Points, in no order, along strands that fork, close into loops and pass close to each other.
In the rows, 100 means zero.
Two points are linked if the straight distance between their rows is under 106.
vam: [142  89 102 104 107 131 124  51  62 144  84 101  74  74 115  91  93 141
 126 132 117  82  89  85  84  58]
soz: [ 99  61  90  90  97 128  96 107 110 132  76  97  71  73 117 103 134 129
  81  94 107 112 119  74  66  61]
bip: [ 53 109  94  77 126  64 104 130 120 102  59  83  76  97 140  98 110 151
 120  88 117  93 117  59  95 117]
rogi: [108  79  56  94 127  99 115  92 136  85  28 125 119  99 152 108 105 127
 106  88 120 103  81  91  96 108]
nefe: [113 124  92  85 129  78 129  90  96  79 117  81 131 101  84 103  99  96
  95  86  78 125  55 132  72  89]
Muduv: [131  98 117 145 103 142 119  55  94  87 104  86 145  85 107 124 147 110
  78 115  96 100 120  72 145 107]
karo: [ 96  79  82  61 101  84 111  42 103  98  95  80 113 127  81 100  84 123
 117  95  79  73  81 138  47  72]
Lefi: [ 54 106  79  60 159  53 107 149 127 111  81  73  86 100 112  94 109 134
 113  77 106 115  73  86  72 126]
rugen: [ 55 101 114 113  91  87 113 150  96 138 127  71 105  59 128 110 107 120
 120  50  93 111 117  92 100 107]
Siza: [111 124 110 122  87 118 137 108  82  87 149 122 116 109 121 148  63  84
 129  83 123  88 114  84 129  87]
Fase: [121  97 110 118  68 127  82  67  75  77  91 142  69 123  75  94  86  73
 109 137 135  72 143 112 115  56]
Dazin: [ 76 160 107  96 114  97 105 129 101  54 123 116 129 132  51 123  76  81
 115 106 105 113 106 100  76 110]
Pelob: [124  96  49 112 113 130 103 102 113  73  90 116 135  80  91 115  98  57
  65  82 113 167  63 100  89  71]
Bolu: [ 57 101  92  91  82  90  71  98 152  70  77 115 117 164 123  64  86  67
 106  97  90  75 136 107  62 133]
bor: [120  88  85 131 113 131 111  99  84 127 110  72 113  60  85 113 130  73
  77  98  84 125  55  70 137 107]
tego: [ 91  92  61  82 140  75 115 151 128 132 103  60  66  61 102 106 130 119
 112  55 125 139  73  97  62 105]
Fufim: [ 75  84  96  79  70  74  78 113 142  56  89 113 105 164  99  95  75  83
  68 110  95  76 121 118  84 134]
duku: [131  77  55 109 115 126 108 129 116  89  70 133 111  84 113 129 100  77
  73 101 115 152  67  81  99  94]
zogub: [102 105 114 139  87 133 124  51  95  93 156  82 113  98  86 139 127 112
 111 100  95 102 139  85 124  94]
Kepeg: [110  86 119  75 115  62  90 126 101 133  56  51 115  82 119 140 114 116
 108  74  69  42  51  73  96 150]
Pivaz: [101 120 144 103 106  73  91  99 102 101 170  73 174 118  77 105 103  86
 111  84  53  91 113 100  97 125]
Kuvot: [100  61 145 114  68 114  82 126  91 146 100  86  77  96 129  87 116  66
  95  90 106  67 129  37 121 108]
Pemog: [ 58 111 115 118  78 119 125 122 104 119 133  91 112  81 146 126 108 110
 126  53  81 109 140  82  98  81]
Bam: [130  99  90 112  97 127  86  81  58 115 116 141 109  63  64  80  91  98
 128  95 106 110 118 103  93  76]
Gidi: [119  87  82 101 129 116  72 148  92 109  94 134  74  87  98 130  92  86
 132  74  96 120  96  55 120 114]
mip: [ 84  67  73  95 115 105 114 127 143 135 123  54  68  84 113 155 104 116
 101  59 132 106  67  85  66  98]
gok: [116 131 141  77  70  66 101  89 107  45  75 108  94 162 104 100  96  60
  85 111  82  54 117 155 110 112]
vule: [ 76 115 107  93  56  91 106  81  94  60  87  95  71 146  98  76  88  75
  69 151 124  93  92 159 134  81]
vep: [ 76 159 112 114  89 118  91  91  93  45 114 111 120 127  44 118 109  85
  86 112 110  91 129 130  98 103]
liko: [ 88  86  94 111  86 121  92 129 146  82  91 135 118 113 113 102  96 104
  55 121 116 117 124  65  87 132]
Peno: [121  88 108 101 110 105  91  99  59 124 112 123  27  85 101  64 104 100
  96 119  75 134 111 123  98  55]
dete: [ 92  89 101  38  78  76  96  68  88  79  78  94  97 149  80  78  57 121
 104 132 101  68  78 147  79  64]
balu: [ 92 106 119  59 100  50  68 120 104 129 117  57  99 110  80  80  75  68
 123  95  32  97  62 113  95 137]
visup: [ 91  88  89 106  70 106  97  69  97 127  57  90  65  62 111  67 136 116
 131  82 100  38 122 104 111 114]
bap: [ 90 119 130 120 105 135  81 140 116 112 130 131 141 103 116  96  90  69
 111  89 101 125 161  45  91 109]
reki: [144 114 127 147 107 144 102  84  75  94  80 100  95  94 115 127 152 100
  43 146  96 114 110  70 127  78]
nolit: [130 119 153  65  80  59 102 103  99  98  84  82 141 116 125 117  64  70
 102 113  41  86  89 100 100 115]
noni: [123  99 116 114 126 115  93  76  68  96 108  91  50 103 102  81 116  95
  56 138  91 154 121 145 121  47]
dorim: [111  99  75 112 113 125 112  95  97 119  86  90 111  85  86 117 112 105
  98 106 112  87  40  63 112 123]
Lefo: [ 39  77  69  84 100  85  67 112 131 142  85  53  63 103  54  88 126 124
 109  93  94  75  90  86  69 134]
pib: [ 98 148  85 121 105 119  86 103 107  89  57 124  99  98  98  85 123  73
 136  90 103  70 116  81 102 140]
fol: [ 82  95  89 105  69 106 103 109 118 110  68 101  84  76 112 103 130 130
 107  76 122  50 145  90  97 128]
vul: [121  82  60 104 143 127  82 138 116  87  85 127  82  85 124 147  85  72
 102  77 107 141  74  57 114  97]
vutu: [ 80 133 105 121 102  98  92 134  86 120 104  98  89  67  98  39 133  64
 117  89  76 121 116  95 116 138]
fefa: [ 67 113 124 114 100  89  65  93 102 125 162  63 162 118  76 117  84  90
 137  68  56  97  86 109  58 116]
Gop: [133 104 120  76  78  60 118  89  87  67 146 114 133 124  51 130  68 128
  76 110 105  54  89 139  96 106]
Nemap: [ 90  90 110 128  84 138 112  91 101 112 135  92 106  77 117 142 129 111
  97  73  77 109 138  89 102  74]
Dufo: [118  62 123 108  89 121  73 129  65 145 102 117  93  76 120  72 119  85
 103  91  88  95 113  59 124  99]
Dafu: [ 63  66  71  72 121  90  75 116 114 159 105  65  45  76  63  88 109 127
 113 110 120 109  96  62  80  99]
sul: [ 92 129 134 117 117  89 110  81  87  98 136  67 161  88  89  92 140 120
 114  89  64 111 109 111  97 117]
zarez: [ 91  88 118  67  91  67  63 115 132 131 117  51  74 113  63 116  87  85
  95 107  26  97  63 116  75 133]
palok: [ 57  94 110  68 110  50 112 129 132 101  72  80  85 132 164  73  76 139
 102 107 111  68  97  66 103 129]
Mugam: [ 90  92  80 107 119 104 133 100 119 131 113  65  98  92 104 151  96 110
 114  90 115  80  29  75  96 112]
vivaz: [125 150 124 134 111 128  99  52  73  74 123 105 126  92  67 127 100 121
  86 137 133 109 145 131 111  59]
Luti: [ 90  65  63  85 119  99  96 109 103 142 116  81  68  73  68  71  89 103
 112 104  98 125  71  89  88  91]
diti: [ 84  91 118 120  70 105 130 108 113  94 106  89  60 113 146  97 102  89
  50 141 105 120 100  82 137 110]
Zefe: [ 78 115 124 115  83  78 130  99  94  70 112  90  60 137 132  75  81  83
  47 147 110 123  94 134 144  92]
gol: [116 155 146 125  88  69 118  89 119  65 103 112  90 147 108  89 116  79
  61 122 113  60 128 126 119 136]
dasin: [ 99  61  64  82 115  84  69  94 122 141 116  82  89  57  95  95  80 148
 145  40 118  85  83 117  87 113]
keta: [ 80 142 102 130 105 123  91 126  84 124  85  85 110  72  85  86 136  63
 132  87  91  91 104  63 119 136]
fif: [113  80 101  97  97 104 135  97 105 118 164 117 101 101  81 120  67 149
  75 118 128 118  99  96  76  65]
tunu: [ 67  82 102  64  60  88  94  70  90  81  73  99  76 165  94  57  58  80
 101 139 120  52  88 132 106  82]
pep: [123  83  93  97 112 124 126  72  98 139  99  77  57  75 104 100 116 128
 104 119 122 104  87  92  59  46]
vonen: [ 89 104  93 104  99  85 131 125 103 114 124  89 112  49 109  95 133 138
  88  74 102 127 104 119  95 112]
sipe: [110 100 108  99  86  80 129  96  95  93 145 117 129 108  72 101  83 143
  53 131 123 101  82 115  85 103]
fegu: [ 92  90 107  67 106  63 110 122 115 113  80  69 100 121 136 103  85 117
 100  92  72  61  57  84  91 138]
lepe: [107 152 110 112 126  81 130  97  81 107 117  97 113  73  91 100 124 132
 118  85  88 106  93 128  87 103]
zanep: [119 118 109 111 104  89  99  89  68  44  81 103 142 116  92  74 111  83
  68 125 110 133  89 160 142  86]
fivit: [ 70 111  95 100 104  72  86 127  94 113 124  87 104 114  90  48  87  65
 116  87  62 106  84 102 103 134]
nepu: [ 98 122 127 114  82 126  72 128  97  90 145 145 101 120  72  97  78  48
 100 110 106 109 159  63 106 100]
Gare: [128  97 108  82  95  75  79  86  85  81  75 106 161 116 108  86  66  75
 109  80  53  77  74 111  97 117]
tuput: [100 105 107  57  92  56 104 133 117  41  64 115  93 157 109 101  71  78
  80 110  81  86  79 133 102 118]
nofa: [113  92 101 101  88 118 134  89  85  97 144 116  89 102 100 142  60 110
 108 101 118  95 101  92 102  72]
Fevav: [119 123  93 121  78 135  79  46  93  87  71 134  91 103  72  84 107  92
 128 126 124  59 138 116 103  84]
zitif: [117 138 137 114  92  87 139 100  86  95 134 111 109 111 120  97  77  73
 123 101 123  67 111  75 131 119]
niz: [104 158 124 132 119 108  98  81  87  41 130  99 112 118  69 127 111 102
  59 144 125 119 136 127 124  92]
patub: [ 90 150 144 124  95  81 130  96  99  91 127  96 114 117 118  75 100  93
  96 112 104  73 126  97 109 118]
goka: [ 96  78  80  72  85 116 100  98  81  73  64 136  91 113 102 107  53  83
 123 114 145 111  91 107 117  49]
zogo: [106  94  90 101  95 112 120  48  87 135  60  83  81  82 113  75 116 141
 141 109 113  43  96  87  96  96]
Bog: [105  68 147 127  55 101 107 106  91 126 104  85  47  99 139  68 132  82
  64 125 106  80 120  68 147 102]
fili: [ 95 123  75  74 142  75 122 110 116  66  62 131 114 115 143  97  71 133
 130  83 115 114  94 107  83 109]
Zude: [128  84  80  98 123 123  77 110  66 115 116 135 108  75  84 113  60  86
 147  77 118 105  95  74 107  94]
Dere: [108  64 108  81  79 129  88  86  58  86  91 145  69 125  95  97  65  98
 124 117 131  92 124 121 105  37]
Vabud: [111 110  83 115  94  94 126  91 116  89 132  95  84  70  82  95 141 111
  59 101  95 139  99 126 123 116]
Nolu: [126  62 116 129  93 129  78 118  58 131 109 105 108  61 106  98 131  72
  72  75  65 119  89  52 139  90]
nelub: [ 93 148  87 120 105 132  90  57  93 105  52 115  95  98  90  79 123  94
 130 123  91  79 121 110  76 100]
Pepa: [127 107 106 128 111 138 129 116  94 102  73 104  77  67 129 147 146 108
  65 105 109 122  95  59 102  97]
pomiv: [125  61  77  81 112 104  91 121  82 140 129 111  40  55  85  66 120  91
 100  90  78 142  91 108  95  76]
Zok: [ 85  51  95  65 116  70  48  81 120 145  95  71 121  86 107  82  89 158
 125  54  79  75  84 128  52 122]
dore: [ 97  70  99 129  56 104  84 104 138  77  80 142 121 135 113  97  89  70
  54 130 114 129 106 102 122 103]
Vebe: [128 138 122 122 114  77  98  85  50  67  69 122 144  96 112  42  97  78
  99 105  95 118  95 141 135 100]
zuv: [118 114  60  85 119 102 120 113 114  63  96  85 130 104  93  91  82  73
  70  76 111 156  52 124  78  77]
Fepu: [136  87 108  94  93  62  94  81  67  75  54 118 151  99 112  65  90  72
 114  91  75  89  59 156 129  95]
zofon: [ 90  68  69  56 108  82  81  49 139 105  79  82 116 115  98 100  93 153
 124  84  85  58  92 118  36  97]
madi: [ 96  71  63  96  99 115  78  91 112  85  49 137 102 108 120  98  78 102
 123 111 113 112 109  84 102  88]
sive: [ 90 107  72  65 113  72 111 118 114  46  52 115 107 139 127 107  59  95
 115  89 110 107  71 131  98 107]
Pom: [ 98  87 102 122  73 107 100  83  96  62  63 124 157 120 121  90  94  68
  65 121 110 133  82 113 142  81]
zup: [ 45  80  87  74  96  74  76 129 139 132 102  49  72 109  70 114 119 102
  93  93  58  78  69 114  66 140]
zeliz: [115  54  53  77 131  93  57  88 129 131 115 107  75  48  95 113  90 151
 128  57 141 105 103  99  83  83]
zokuv: [ 85  65  82  90  89 112 102 117 123 111  74 106  66  67 124 139 118 144
 106  65 116  79 141  85  96  96]
kot: [133 120 111 124 106 142  93  45  55  95 126 124 123  73  54 109 116 104
 105 118 101 128 137 115 101  63]
rezi: [121 102 104 124 113 120 109  72  93  88 130  84  46  82  70  97 146  97
  51 134  87 156 122 130 125  82]
tad: [ 85 115  85  86 101 118  72 129 101  80 132 145 119 117  44 115  54  76
 114 113 131 121 131  88  88  95]

A tip is a point with one link. Name the tips that can be reached along the links from each point below, in the order of the rows.
dasin => Kepeg, zeliz
lepe => Bolu, bap, fefa, Gop, Pepa
Vebe => liko, nolit

A fork is a point with three links, a tip a point with one. Leave the first point through the second and follow the links. Name the first fork or tip that comes.
Zefe, vule => zeliz
Gidi, vul => lepe
balu, zarez => vonen
sipe, fif => tuput
nolit, Gare => liko
Zok, zofon => Kepeg
patub, zitif => Gop
kot, vivaz => bap
